Points on a hilly landscape, in no order, each with its height.
A climber steps from a point to the highest of its 2 nearest points, and stops where none of them is higher. Distance is the straight distance between rows; heights are no part of it.
vutar: [-15   7  13 -12  -7   8   7  13  -9 -20  12  -3  -5 -25   4  -3  19  15
 -11   9   9   3   1]  (h 631)
Fose: [ 18  -8  -6 -10  -4  13  12 -12  -5   1   8 -19  -1  24  11  -4  -4 -19
  12  -8  10  -3  -4]  (h 617)
Pur: [-10  19  17  -5   3  -3   3  17  -6 -10   1  24   9  11   4  -3  -9   0
 -13   3  -3  -4   6]  (h 845)
kinas: [  7 -11  -7 -28  14   8   4  -8  -1  -9   4 -16   3 -17   2  -2  13  -5
   0 -18  -5  -1  10]  (h 491)
relu: [  1  35  10  -4   4  -9  -5  20  -5 -10  -5  16   5  -4  -2  -6  -8   1
 -14   2   3 -11  15]  (h 879)
saz: [ 17   8  -8  -1  -5   1   0 -10  15  -7   3 -28 -12 -13   5  -5   1  10
  12   4  26   3  10]  (h 319)
tuz: [ -2  -5 -15  -5  -4 -19 -14   1  -1   1 -10  18  -2  31 -21   3  -7   0
  -3  13 -14  -9  -2]  (h 602)
Gode: [ -6   3   8 -16  -3 -16  -8  10 -11  -7   3   4  14  18 -18  23  -7  -6
 -23   9 -12  -5   6]  (h 463)
kun: [ 11  13  17   2 -15  15   2  -6   3   5   1  -7  -4  18   5   1  11  -3
 -10  11  11   5 -21]  (h 313)
nodig: [  6  -1 -27   6   1  -2   5  -5 -17  10   4   9  -8  19  -4 -14   4   1
   8   5   7   3   9]  (h 225)
Zoni: [-23 -15   0   4  -5  17  16  -4 -13  -7  11   7   1   0   0   6   4  -4
   9 -18  -4   2 -10]  (h 608)
gire: [  6  -4 -17  34   5  -2   5  -8  -6   9   1  -3  -7 -13  -7 -10   5   4
  -7  13 -11  18  -2]  (h 428)
povu: [-18  -3   0 -19   9  14  16  11  -7  -7  -6  14   3  12  -4   2  10  16
  -2  -5  -5  -7  -2]  (h 69)
Miruk: [-17   6  -3 -21  -8  -5  19  16 -13   0  15  10   2 -13   3  -1  14   5
  -4  -3  14  -9  14]  (h 690)
zodi: [ -6 -22 -10  22  11   6   1   4   4   8  -3  -8   2   5  15   7 -16   3
  25   4 -11  -1   2]  (h 328)
sibu: [ -5  -1  -9   2   6   2   0  -1  -3   2  -2   6   7  19   0   5 -15   0
   5 -16 -12 -12   5]  (h 604)
zug: [  1  19  -2 -12   6   6  -7 -11  20  -6  -6  -7   2  -6  -1  -1  -6  -9
  -6 -32  -2  -6   0]  (h 479)
lepil: [ 20  15  -9  10   4 -12   1  -4  10  27 -17 -11 -12 -17  11   0   5  -1
   3   6   5  -9   4]  (h 438)
zisa: [ -4  13  -1 -14 -15  -4  -2   5   2   5  11  -2   0 -12  -5  12  -3  -2
  -7 -20   7 -16   9]  (h 754)
bar: [ 10  -2 -10   2   4   4   0  -6 -16 -13  12  -1 -12   1 -13 -22  -7   2
   3  -7   2   9   8]  (h 350)
luze: [ -5 -10  19 -22   3  -8 -12   0  -2 -31   2   0   1   0  -3   0  14  -4
   4  14 -13  10  -6]  (h 740)
Bur: [  6  21  -4  -5   7   1   0  -9   8  -5  -9  -1  -3   5  -9   9  -4  -5
 -19 -14  -3  -9   0]  (h 507)
nevam: [ -9  -6  -8  -6  10 -10  -4   8  -7   4  -8   6   1  -2  -7   9  12  11
 -11  17 -11   4   3]  (h 152)
leri: [  0  -4  -2  -1  -9  12   8 -10   1  -9   6   4 -15   4  -9 -26  14  12
  16  -4  21  12  -9]  (h 532)
kelor: [-14   2  10  -6   7   2   2   7  -7 -16  11   3   8 -12   5  -4  -7   2
   3 -14  -4  -6   8]  (h 396)
tud: [ -3  -8 -13  14  10  11   4 -11   9 -12  -5  -4 -17 -27  -3 -13   2  13
  13  -6   2   9   0]  (h 398)
zul: [ -4  22  17 -10   7   2  13   7   1  -6   0  13  12 -13  12 -12  12  -8
 -19  -1   7   4  -4]  (h 399)
nenar: [ -9  28   4   8   9  -3  16  13  11   2 -20  19   0   1 -13  10  -9  -5
 -12 -16 -10 -14  -4]  (h 633)
Koral: [  6   0  -9  21   7  -2  -4  -8 -15 -20  15  -4  -5  -6 -11 -25  -7   6
   0  11  -3  15   2]  (h 379)
tefur: [ 14   7 -17  -1   4 -11  -9  -1  -3  13  -8 -13  -8  -5   9  -1   0   2
   1   9   7 -11  17]  (h 414)
kilan: [ -3 -13  16 -17  17   3   3  -1  -6 -25   3   1  12  -7   7   0  20  -7
 -11  12 -10  21  -3]  (h 695)
vobeg: [ -6 -16  -2  13  -1   7  -5   6   5  -1   7 -14   3  -6  23   9 -21   0
  24  -3   1  -2   5]  (h 316)
vulu: [ -6 -10  17  -9  -4  -2 -14   7  -5 -20  -1   9   4  17  -2  -4   6   2
  -2  20  -4   9 -11]  (h 779)
seneg: [  7   1  -7   8   2   2  -3  -6  20  -5   1   2   1   5  23 -21 -13  -9
  22 -18  18   4   2]  (h 366)
vob: [-13 -13   5 -17  10   8   9  -3  -1  -4  -5 -13  13  -4   3  27   5  -5
  -9  -1 -21  -1  -2]  (h 630)
pudal: [  9  -6 -13 -11  -5 -23 -27  -4  -4  -6  -6   4  -5  21 -13   0  -9   3
  13  11  -3  -5   2]  (h 634)
misuv: [ 13   3  -8  15   2  -1   8 -13   7  23 -13  -7  -8 -10   4   1   8   1
  -5   3  -2  -1  -4]  (h 461)
Vite: [ -5 -25  -2  -9  13   3  -7 -12  -7 -25   2 -17   1   0  -5   9  -4  -3
  10  -4 -16   6   4]  (h 256)
zamem: [ -3   0  -7  14   8   0   2   0   8   2  -8  16   0 -11  28 -23  -7  -1
  24  -6  16  -2  -1]  (h 384)
gover: [  1 -17 -15   3  15 -15  -4  -5  -6   8  -6   1  10 -13  15   5  11 -12
   2  20  -9  10   1]  (h 493)
ler: [-24   6  16  -1   0   5  15  10 -10  -9  16  11  15 -17   6   2  -3  -5
 -14  -7  -9   1  -5]  (h 378)
gol: [ -1   7   6 -13 -17  -1  -3  10   3   2  17   6   7   7  20  -3 -13  -4
  11 -15  24 -15   5]  (h 258)
dono: [  1  -9  13   6   8  22   0  -5   1 -25  11 -11  -9 -10  -9 -11   7   0
  -2  -3   0  13  -6]  (h 219)
teko: [ -2   9  12  15 -28 -13   0   9 -10  17  18   4  -7 -15 -14  17  -3   5
 -10  -7   2  -7   5]  (h 462)
tetir: [  4   4 -14  -5   3   8  -4  -4  -1   4 -14  -6 -15  -7  -8 -11  12  16
  -4   6   9  -3   0]  (h 381)
defe: [ -4  12  -5  17   1   0 -13   9  15   4  -4  -3  -3  -6  14   1 -23  12
  11 -13  -7  -8   5]  (h 207)
Kezi: [ -1  -4 -14  17  12   4  -1   3  -1 -15   0  -7  -6 -28   9 -19  -9  11
  14   9  -1   7  11]  (h 430)
Gis: [ -6 -32  -9   3  14  -3   9   1 -12  -4   6  -7  12 -19  12   2  11 -17
   3  16  -5  13   7]  (h 520)
fotun: [  9   0 -10  -2 -15  -5  11 -21  10  18  -1   1  -9  -2  -8   3  10 -10
   0 -21  24   2  -8]  (h 521)
vubuf: [  0  -8 -20  20  17  -4   1  -4 -12  -2  -6  -4  -1 -14   3 -13   3   4
   6  16   0  13  10]  (h 459)
Sur: [ -1  -1  -8  26  -1   5   8   0  -7  17 -11  17  -9  12  -5 -10  13  -1
 -15  10  -9  13 -13]  (h 155)
nim: [ -7 -13  -1  24   0   1  -9   5 -13  -6   5  10  -3   7 -11 -10  -6   7
  -7  19 -12  13  -9]  (h 385)
letaz: [  4  -8  -9 -13   9 -22  -9  -9   9   9 -20   8   9   6  18   9   0 -14
  15  15 -13  -8  -3]  (h 368)
sem: [  8   7 -10 -12  -8  10 -10   1   0   3 -11 -11 -12  11 -17   1   5  15
  -2   7   5  -6   0]  (h 359)
tafu: [-10  -5  13  -7  -3  16   3  -5  14 -16   3   9  -9  -4  -7 -19  15  14
  16 -18  20   9 -12]  (h 494)
guse: [  0 -10   6  12 -19  12  10   8  -9  12  14 -16  -7   5   5  13   2   1
  12  13   9  -2  -7]  (h 688)
Tira: [-16   5  -3  10  -7  11   9   3 -13   2   1  17 -11   8 -22  -4   1  12
 -15  -6  -4   2 -11]  (h 639)
lefan: [ -4  -3 -22  -1  -7   4   7  -6 -10   0   1  16  -7  21 -11 -12   2   0
   6 -16  10 -11   0]  (h 246)
dugir: [  0   9  -5  11   8  10 -19  12  29   6 -17  -8  -1   9   8   0 -22  16
   7  -6 -14  -1  -4]  (h 197)
Nutav: [ -5   3 -10  -4   8   4   6  -2  -3   4  -9   6   7  16 -15  22  -8 -10
 -11 -20 -24 -12   2]  (h 632)
Nade: [-12 -22   2  14  -4  -2 -15  14  -4  -9  -3   9  -2   3  -9  -2  -4  14
   1  32  -9   9  -4]  (h 370)
namo: [ 15  13   9   3   1  10  -1  -8   8 -15   7 -10  -8  -6  10 -23  -1  -2
   4   0  16   9  -6]  (h 182)
las: [ -2   3  23   5 -27   6   2 -16   4  -7  18  -3   0   3  -5   1  -4  -9
  -7 -13  18   8 -21]  (h 610)
Kulom: [ -7  -6  -6 -19  -3   7   2   3  -9  -8  12 -11 -13 -13   1  -2  13  10
  19  -8  12  -5  21]  (h 772)
fup: [  7  33   4 -12   0  -9  -8   3   1 -12   2   6   4 -13  -3 -14  -6   2
 -19  -9   7  -8  14]  (h 846)
fetop: [  4  -2  -7   9 -15  -2 -12   4  -6   2   4 -15  -9  19 -11   5 -16  17
  12  13   0  -3  12]  (h 538)
Biko: [ -9  15  13  12  -4  -8  19   2  14  25  -8  15  -2 -16 -10  17  15  -5
 -16 -14  -7   4 -17]  (h 335)
reke: [  0  11  -7 -25  15   1  -3   4  10 -13   4   1   1  -8   0 -13  -5  -6
  -1 -38  -4  -4  15]  (h 446)
zanab: [ 13 -14   0   0 -10  13   6  -3  -6   4   6 -24 -10   9  12  16   8  -3
   8  20  11  -1  -3]  (h 666)
seni: [  6 -24   1 -24  17  -1 -10  -4 -10 -18   0  -3   2  15  -7  -2   7  -5
  15  -1  -9  10   9]  (h 276)
pupiz: [  8 -11 -12 -12   8 -13  -3  -8  -7   6   1  -9  19  -3  -2  14  -3 -16
 -12   0 -15  -7   7]  (h 452)
Mit: [ -5  21   0 -29   6  -1  -6  14  -2 -12  -5   2  -1   8  -8   3   1  18
  -7  -5   0 -12  20]  (h 522)
kosu: [ -7  10  25 -10   1   8  -6  15  -6 -16   5  14  11  17   0  -9  -3   5
  -7   9   1   4  -3]  (h 815)
ritom: [ -8  20  -4  16   6   2  10   1  12  10 -19  36   2  -7   5 -13   1  -3
  -9 -13   5  -7 -15]  (h 564)
Gem: [-14 -13  -4 -14  13  13   4  15  -5  -2 -11  20   1   3   1 -10  14  21
   8  15  -2   1   0]  (h 83)
nif: [ 16 -10 -13  16   0 -24 -13   1   0  23 -14 -11 -10   7  -3   1   6  11
  13  32  -1  -1   5]  (h 450)
zovok: [  4  -9 -18 -25   6   6   4  -9  -4   0   2 -17   9  -5   1  13  -2 -11
  -7 -17 -13  -6  11]  (h 458)
nen: [  4   8  11   9 -15   2  -8  10   1 -10  18 -19  -9 -10   8  -2 -12   9
   7  12  21  -3   9]  (h 504)
vokuz: [-10  -1   8   8 -27 -14   3   3 -11  10  22   2   6 -20  -3   7   0  -4
  -3  -7  18   2   4]  (h 477)
dofa: [  0  -4  -7  11   6  -4  -5   2  -7  13 -11  21   3  36 -16   9 -13  -3
  -2   6 -16 -10  -7]  (h 577)
mutar: [  9   7   9   2  -3  10   9 -20   2  -2   3  -8   2   3   4  -3   8 -16
 -17  -2   1   3 -16]  (h 293)
med: [ -2  16   7 -21   7   6 -17  12   1 -20  -2 -14  -1  -6  -5   4  -1  23
  -8   1   0  -8  12]  (h 546)
Kozi: [ -3 -13   2  -4  24  14   1  -7   3 -17  -8  -5   5  -7  10  -2  10  -4
  -4   7 -10  16  -7]  (h 654)
kima: [  1  -9   2  10  19  15   4 -12   8 -10 -10 -15   3 -21  16   8   5  -5
  -5  12 -12  14 -12]  (h 622)
Vebiz: [ -7 -18  -3 -10 -10  16  19  -6 -18   5  15  -8  -4   4   0   7  15  -8
   6  -8   8   6  -5]  (h 569)
Vor: [ -2  -6  12   0   8  17   8 -12   9   5  -9 -16   7   0   5  25   2  -4
  -5  -3 -17  -1 -21]  (h 661)
tis: [ -6   8  -8  13  13  -3   3  -1   3 -11   0  13  -4 -21  19 -26  -3   7
  13  -2  11   7   5]  (h 402)
vof: [ 19 -12 -16 -22 -13   1  13 -11  -2  13   8  -6  10  11   8  -7  -3 -23
  13 -21  16  -8   1]  (h 581)
Lepur: [  3 -27  -6  12  12   6   7  -7  -7  -8   8 -15  -6  -7  12   6  13 -11
   5  21   5  12   5]  (h 545)
bug: [ 10 -12 -14 -19  -1 -11 -22  -2  -3  -6 -11  -7  -4  24   6  -1  -4   3
  24  10   6  -6  13]  (h 668)
seb: [-14   3  17  14 -24  13   9  -9  -9  -5  21   6  -3   9  -9   1  -4  -3
  -8 -11   3   8 -20]  (h 637)
vimo: [ -8   8   6  11  -5  11  -1   4  -1   2  -6  -6 -10 -18 -13   9  11  19
 -20   5 -13  10 -10]  (h 187)
bul: [-12  -5  11 -15  -2  16   9  10  -4   2  -6   2   4  22  -1  21   9  11
  -5   6  -6 -10  -9]  (h 59)
vam: [ 13 -12 -22  15   0   0   7 -10  -3  15  -4  -6 -13  14  -2  -9   7   5
  11  20   6   9  -2]  (h 206)
Riz: [  7   8  13 -18  -1   5   3  -8  12 -12   2   6   4   7   5 -17   3  -9
   3 -24  21  -4  -1]  (h 437)
beva: [  2  -5  -8  16  15  -1   3  -1  -9  10 -15  23   5   0   9 -15  15  -6
  -8  16  -9  12  -8]  (h 136)
ripi: [-24   7  19   8  -3   3  11   2   3  -1   6  14   7 -16   5   9   3   4
 -10 -11  -1   5 -17]  (h 363)
Vak: [  3 -14  -6  -5   6 -19  -3 -12  -7   8  -5  -2   9  -4   5  12   8 -22
 -11  14 -18  11  -4]  (h 472)
Fus: [ -8   9  16  -2  10  11   4  -3   7  -4 -11  -5  10   6  -7  18  -6   4
 -19  -6 -20   0 -16]  (h 689)
fira: [  0  21  -6   6  -8  -9 -10   0   8   5   9  -8  -1 -10 -11  11 -15   0
  -3 -20   0 -17   8]  (h 782)
pugi: [ -5   1  22  -9 -16  -4   3 -12   7 -11  12   2   5  -9 -12  -3   1 -12
  -7 -26  16  11 -10]  (h 584)
pip: [ -3   0 -27   0   4  10   3  -8   6  -1  -8  -7 -17 -16  -7  -7   7  20
   8  -8   4   1   3]  (h 365)
bise: [ 11  -6  -1  21  15   3   3 -14   4  -2  -1 -17   6 -19  13   7  -7 -12
  -2   6  -4  11  -3]  (h 594)
ruv: [ 10 -12  -5   0  -1  11   4 -10   3   4  -1 -20  -2  19   9   8  -3  -3
  12   4   4  -1  -1]  (h 644)
zosim: [ 13  19   0  -2   5   2  -6   1  17  18 -17  -6  -1  13  -8  16  -7  -1
 -12  -5  -5 -19  -6]  (h 534)
Lef: [ -7  18   4 -16  -4  -3  -1  15  13  -3   6   8  14  -7  18  -3 -18 -10
   1 -26  13 -18  13]  (h 267)
buke: [ -6  -1   5   6  -3 -23 -17   2  -9  -3   4   5   8  10 -13  17 -13  -3
 -13   6 -24   3  -1]  (h 448)
gupof: [ -3   2  -8   2  19  11   9   1   4   5 -15  20  -3 -16  16 -17  20   2
  -9   9   0   9  -9]  (h 116)
sadaz: [  4  17  16 -13  -1  -2   4   1  11  -4   3  11   6 -14  14 -12   8  -8
  -4  -6  19  -2   2]  (h 415)
maful: [ 13 -12  -6  15  -5 -12  -3  -7 -11  22 -11   6   0  36 -16   9  -1  -6
  -2  11 -14   1 -10]  (h 552)
Vevez: [  6  -8  -2  34  -8   6   8   5  -2  28  -9   2 -18   7 -12 -14   4  14
  -1  15  -9  11 -12]  (h 176)
fupi: [ 17 -14 -11 -10  14  -8 -11 -10  -8  -9   1   4  13  19  -3 -16 -17 -21
   2 -15 -13  -3  10]  (h 275)
mot: [ -2   6   2 -28  11 -21  -9   6   0 -17  -7  23  10  12   2  -2  15  -2
  -7  15  -7   2   1]  (h 315)
nuz: [ -4   2  10  -6  -3 -12 -13  13 -18   3  10   6  14   9   4   7 -11  -7
   2  10   0 -11  12]  (h 307)
teb: [  9   1  -4  13  -4   4   0 -12  25   0  -1 -16  -3  -3  16  -6 -14  -5
  20 -14  11   4  -4]  (h 351)
sula: [  3 -15  10  -4 -17  19  15 -14  -4  -7  15  -9 -14   9   2   1  13  -5
  13  -7  20   7 -11]  (h 537)
ragon: [-13  14   6   1  10   4  16   7   7   3  -7  12  10   5  -9  21  -5  -2
 -20 -15 -23  -6  -7]  (h 663)
Zevum: [-17   7  12  15   0   0   3 -11  23   9 -16  16   4  -5 -11   8  -1   1
  -1 -25   7   4 -16]  (h 324)
nuti: [ -3   2  11  -6  -3  11   8   1   2  14   1   2   6  -2  21  11  10 -11
  -1  -2   5  -6 -10]  (h 656)
rega: [-12   8   3   7  -2  11  -1  13   9  18 -14   2 -12 -12 -21   1   6  29
 -14   9 -10  -5  -3]  (h 175)
Ran: [ -6  -5  -3  17 -17   9   7  -5  -2  -6  11   5 -14   2 -13 -21  -4  12
  12   0  16  12  -6]  (h 566)
sas: [  3 -14  -3   1  12  20  -4 -10   2 -23   2 -22  -9   3  -5  -4  -3   3
   8  -5 -10   9  -3]  (h 239)
lisok: [ 13   1  -1  -8  10  -4 -14  -1 -14 -19  19  -3  -4  16 -12 -16 -14  -1
   6 -18  -2   0  20]  (h 318)
nopel: [  9   3 -11  17 -10  -8  -3  -4   2  11  10 -22  -2   8  -3   5 -24   6
  15   0  -3  -5  10]  (h 557)
did: [ 17 -15 -16 -11  11 -15 -15 -15  -5 -10   3 -12   5  16   1  -9 -12 -14
  12   1  -7   8   8]  (h 257)
fop: [-12 -10   6  -6   5   4  -6   5   5   4 -17   7   7  22  -2  21   2   7
  -3  12 -21   1 -15]  (h 51)
guba: [ 12  -6  16   1   6  14   8  -7   0 -24  17  -6 -13 -16   4 -22  11   1
   8  -4  14  15  -2]  (h 200)
kad: [-12   6  -4  -1  -1   1  -1  -9  22  -4 -15  16  -2   8 -14  -3   3   0
   2 -31  14   0  -7]  (h 300)
Lib: [ 17   9  -1   3 -15  -7  -2 -17  20   8   5 -20  -5 -11   6   0 -10   1
  12 -11  15   7   3]  (h 336)
gopet: [ -1  14   6  -5   9   0   6   8  -4   5  -2   6   5 -13   8   0  15  -4
 -22   5  -3   7   1]  (h 380)
gabam: [-17   5  16 -14  -9   2  10  16  -9  -7  12   9   6 -20  13   2  11   5
   2   3  15  -1   5]  (h 662)
ziran: [ 20   9  -2  16  -6   7  11 -18  15  -8  18 -21  -6  -1   6 -15  -7  -9
  11  10  22  12  -8]  (h 168)
kopo: [ 10  -2   0  22 -24 -10   9   3  -5  31   9 -10 -15  -8   7   7  11   7
  20   9  18  -2  -1]  (h 741)
kapez: [-16  -9  -3  16 -12  18   6   0  -4   0   0   7 -18  -2 -19  -9   1  17
  -2   3   3   7 -15]  (h 601)
sozed: [  5  -5   8  21 -17   1  11   1  -4  24   5  -9  -9 -14   9  18   6   1
   7   7   6  -2  -5]  (h 714)
Fuvop: [ -2   2  16 -18  -6  11   1   6 -16 -17  17 -14  -2  -8  -4   3  12   6
  -8   5   6   3   6]  (h 599)
Nenef: [  4  -6  -7 -21   4  -2 -11   8  -8  -1  -1  -5   1  13  18  -3   1  -1
  18   3  11 -12  21]  (h 698)
det: [  6   1  12   2  -1  -4 -20   4  -4 -12   8  -8   4  -1   6  -1  -8   3
   4  23  12   0   2]  (h 488)
Lat: [ -3   3   7  12 -24  -9  -4   3  -5   1  25 -10  -5 -31   1   3  -8   1
   4   6  17   2   7]  (h 489)
kis: [  2  -1 -11  20  -5  -3  -2  -7  -5   4  12  -6   6  14  -3   6 -30  -3
   8 -19 -11  -9   4]  (h 579)
vopad: [  1   7  12   5 -18  17   4   5   5  12   1  -3 -11  21 -10   7   9   9
 -10   5   6  -4 -21]  (h 327)
rato: [ -2   6   0 -23  14  -4   3   8  -8  -8   4   8  10  -2   3 -11  -4  -7
  -3 -19  -2  -8  19]  (h 417)
vuz: [-12  13  12  16 -17   4   8   5  -7   5   5  24   0  12 -13   1   1   4
 -12  -6   3   1 -17]  (h 674)
fiba: [  7   0   5  25   0  -6  -7  11   3  30 -15  -3  -3  13  -5   0  -9   5
   4   5 -13 -15  -2]  (h 506)
zekir: [ 25  -5  -1 -10  10 -10 -21 -12   4 -16   6 -23   9   4  -1  -9  -9 -14
   6   1  -5  11  12]  (h 243)
dod: [ -9  -2  14  -6  -9  -7   4  14 -15  -9  11   9  17   1   5  17  18  -6
 -28  13 -16  22   8]  (h 331)
rul: [-11 -11  -6   1  11 -16 -20   1   2  -9 -10   4   5  -2  -1   7 -14   8
  10  10 -19   1   3]  (h 229)
kenu: [ -2   4  17 -22  11   1 -15  10  -7 -23   6  -8   4 -12  -2  -1   4  15
  -3  11   0   4  14]  (h 568)
nagub: [  1   2  -8  34  -2  -1  -1   3 -13  -3   8   2  -8  -4  -8 -13  -7   5
 -11  19  -5  19  -1]  (h 404)
Nusek: [ -4   3   7   7 -14   0  16  -2  -4  29   2   5   2 -11  11  10   5  -9
   5  -6  11  -4  -6]  (h 685)
gar: [  8  -5  -3  -8   4 -16 -22   2  15  17 -27  11  -3  19   1  -1   5  10
   7  26   1 -13  -7]  (h 403)
tal: [-16 -17   7  -9  -1  16   9   1 -11  -6   9  -9   8   0   5  22  -1  -3
   0 -11 -12  -4  -3]  (h 609)
tir: [  5 -25  -8  26  15   0   8  -9   1   3   7 -20   1 -14  11  10  -5 -12
  11  16  -5  10  -1]  (h 571)
Tig: [  3   2  -3  -5   6 -20 -11  13  -9   4   5  14  23   6  10  -4 -18 -16
  -8   3  -5 -14  16]  (h 297)
kov: [ -1   1   7  16  -9 -15  -9   8 -17   5  12  12   9  19  -9   7  -9  -7
 -13  11 -16   4  -3]  (h 433)
rakof: [ -9   0  14  -8  -9  -9  -2  16 -18   3   9   6  10   5   9  16   7  -7
 -13  17  -4   0   4]  (h 317)
fabi: [ -6 -20 -11  -4  12  -8 -14  -7   1 -13  -6  -6  11   4   3  12 -11  -7
  10  -6 -22  -1   3]  (h 242)
faza: [ 10  10 -15  15 -11  -9  10 -18   2  17  -2   2  -9 -17  -9   1   3  -6
  -3 -14   7   0  -1]  (h 490)
loz: [ 11 -17  -9   3   1 -11 -12   4   7  27 -22  -1 -12  12 -10  -4   8  10
   4  27  -7  -5  -7]  (h 426)
lupub: [ -2  14   6  -3   1  -1  18   5   3  15  -9   6  -7 -17  -2  16  24   4
 -19   0 -10   2  -6]  (h 358)
Pugir: [  5   5   2 -14   1  -1  -2   0  11  -1  13   4  20  -9  12  -9 -22 -22
   0 -25   0 -12   2]  (h 277)
ralu: [  7  26   3   0  -5  -9 -17  -1   5  -3   2  -7  -6 -13  -5  -6 -16   4
 -14 -10   4  -8  10]  (h 813)
Fum: [-16 -10 -16  -2  21  11   8   3  -5   2 -12  15   5  -6   7 -12  14  14
   6   3  -5   3  -2]  (h 96)
folup: [  8  -8  12 -22   3   6   4 -12   2  -9  17 -12  -3 -22   0  -9   7  -9
   4 -21   4   3   3]  (h 527)
modug: [  9  -7 -10  25   1 -11  -1   9  -9  31 -11  -3 -10   1  -4   0   2  12
  12  13  -6  -5   9]  (h 478)
mudig: [  3  -8   2 -23  15  -3  -8   1  -6 -15  -5  11  10  18   0 -10  12  -5
   7   3  -4   2   6]  (h 295)
velad: [  6 -12 -10 -12   9 -33  -8  -5   0   3  -6  14  20  -5  20   3  -7 -23
   2  12 -14  -9   4]  (h 349)
lota: [  2  -3  12  -3 -12   6   2   2   8   1  16  -7   5  -6  20 -10  -9 -16
  17  -9  22  -9   1]  (h 251)
vapuv: [  9   4  -1   3 -14  10   1  -8   7  18  -9  -9 -15  14 -13  10   7  14
  -1   4   5  -5  -9]  (h 341)
kekev: [ 17  10   5   7   9  -1 -23 -10  17  -2 -11 -24   8  -6  12   5 -11   1
  -3  12  -1   6  -1]  (h 218)
Bugel: [ -5  20  -5 -18  11 -12   4  15   0  -6 -15   6   3   4 -15  20   0   6
 -18   0  -8 -13  18]  (h 499)
Kog: [  0  -6 -14  21 -17  -8  15  -6  -5  10  13  -4 -12  -7   0  -3   0   8
  25   8  16   0   2]  (h 778)
Vabu: [ 16   4   1 -10   5   3 -17 -11   3 -11   2 -22   4  -3   4  -3 -13  -8
  -7   1   0   2   5]  (h 230)
Bokug: [ 11  -3  -6  -5   4   0 -13  -6   0 -10   7  -4   2  20  -7 -14 -22 -13
   3 -27 -11  -1  18]  (h 296)
dez: [ -6   0   7   1   1  -5   0  20   0  20 -14   8   1  -7 -12   7  11  18
 -12  18 -10   1   0]  (h 164)
vil: [  5  -5  29 -16 -11  10   5 -12   3 -19  22  -4   1 -19  -9  -9   7 -11
  -4 -19  14   9 -10]  (h 559)
suga: [  2  10  -1   4   5   7  -1  12  23  21 -25   2  -8  11 -10   1  -8  15
  -4  -7  -6 -19  -4]  (h 558)
zeg: [-13   7   9  -2  -9  -6  18  13 -12  10   3  20  17   1   6  18  22 -10
 -29   9 -19  13  12]  (h 346)
lop: [  0  12  22  -9  -4  13   3  -7  14 -13   2  12  -2  11   2 -20   5  -1
  10 -17  21   4 -20]  (h 460)
lal: [ -1   3   6   8   2  16  -2  -4  -1 -15  -1 -11 -10 -11 -10  -8   3  10
 -14   7  -4  11 -15]  (h 202)
Reb: [  3   4   4  20   3  -1   0  16  16  31 -24   9  -9   7 -14 -11  -4  15
  -5   5 -13 -15  -2]  (h 531)
zeza: [ 16  -2  -9  23 -13   3  11  -4  -7  24  -3  -7 -21  18  -7 -11   6  10
   2  19   2  10  -4]  (h 192)
Fosim: [  9   7  -4 -10  12  -8  -4   3  -1   0   5   6  28  -1   6  -6 -31 -27
 -10 -14  -9 -18  13]  (h 287)
Zata: [  1   0  -5 -21  -4   4  -5   7  -4  -3   5  -8  -1 -11  17  -3   7  -1
  18 -12  15 -12  18]  (h 730)
fuzeg: [ -2  16  -7  10   4  -2  10   1  10  20 -19  21  -4  -3  -8  -1  -1  -6
  -4 -14  -2 -13  -4]  (h 598)
norur: [ -6  14   2  -7  -3 -11  18  17  -8   7   2  17   8 -14   9   6  23  -9
 -25  10  -4   9  11]  (h 362)
zenos: [-14   9   4 -20 -20 -14  13  15  -1  -2  12  17  10 -15  -4  10  -3  -5
  -5 -16  16  -9   9]  (h 723)
Pizu: [ -6 -28  -4  11   8   3  -7   0   9  -7  -8 -11  -2   8   2  13  -9   8
  24  21 -11   2  -3]  (h 342)
vemi: [-23  11  15  11   0  -4  22  -2  16   8  -8  24   9 -14  -5  11  13   0
 -10 -17   3   3 -21]  (h 345)
gib: [  0  -2   3 -26   2 -29 -10  11  -3  -8  -5  18  14   6  12   2   7 -13
   0  19   0  -2  11]  (h 330)
leb: [  6  15   3  12  15  11 -15  -1  25   4 -17  -9   2   4  12  -5  -7   9
  -4   6  -4  -7  -4]  (h 208)
vebam: [ -5 -26   1  12  -6 -11 -13   9  -3  -9   3  -6  -5  11  -4  15  -5   8
  19  30  -6   1  -4]  (h 355)
vupi: [  2   3   2   7 -17   6 -10   7  -2  -6   9 -16 -18   0  -8  -1 -14  23
  13  10  15  -6   2]  (h 519)
feme: [ -4   5 -14  -9  -2  11  13 -10   6  -2  -9  16  -6  19 -12  -7   9  -9
   4 -31  11  -7  -5]  (h 271)
zet: [ 13  -2  -7  -5   4 -19 -17  -7  14   7 -20   2   4   8   5  -1   4  -5
   2  22   1  -4  -4]  (h 387)
Kulip: [  0  -8 -11  -1 -15   3   6  -1 -14   0  14 -13 -18  -9   1  -5   7   9
  13   0  20   1   7]  (h 828)
dumig: [  0  10  -2 -19   4 -18  13  10  -8  -2  -7  10  10  12 -19  23   4 -13
 -26   0 -13  -1  14]  (h 480)
Kel: [-12   6  -1  13  11  -4 -14  14   0   1  -5   0   8  -9   2   3 -18  17
   4   6 -15  -9   7]  (h 217)
vate: [ 14  -6 -18 -12 -14  -3  19 -20   6  20   4   1   0   2   2  -5   9 -25
   4 -18  24  -6  -4]  (h 551)

For each start below, name the point where the climber stops.
Fosim -> vuz
fotun -> Kulip
pupiz -> relu
kad -> suga
mot -> suga
kekev -> vubuf
vobeg -> vubuf
Biko -> vuz
kov -> relu
vutar -> relu
vokuz -> Fus
povu -> suga
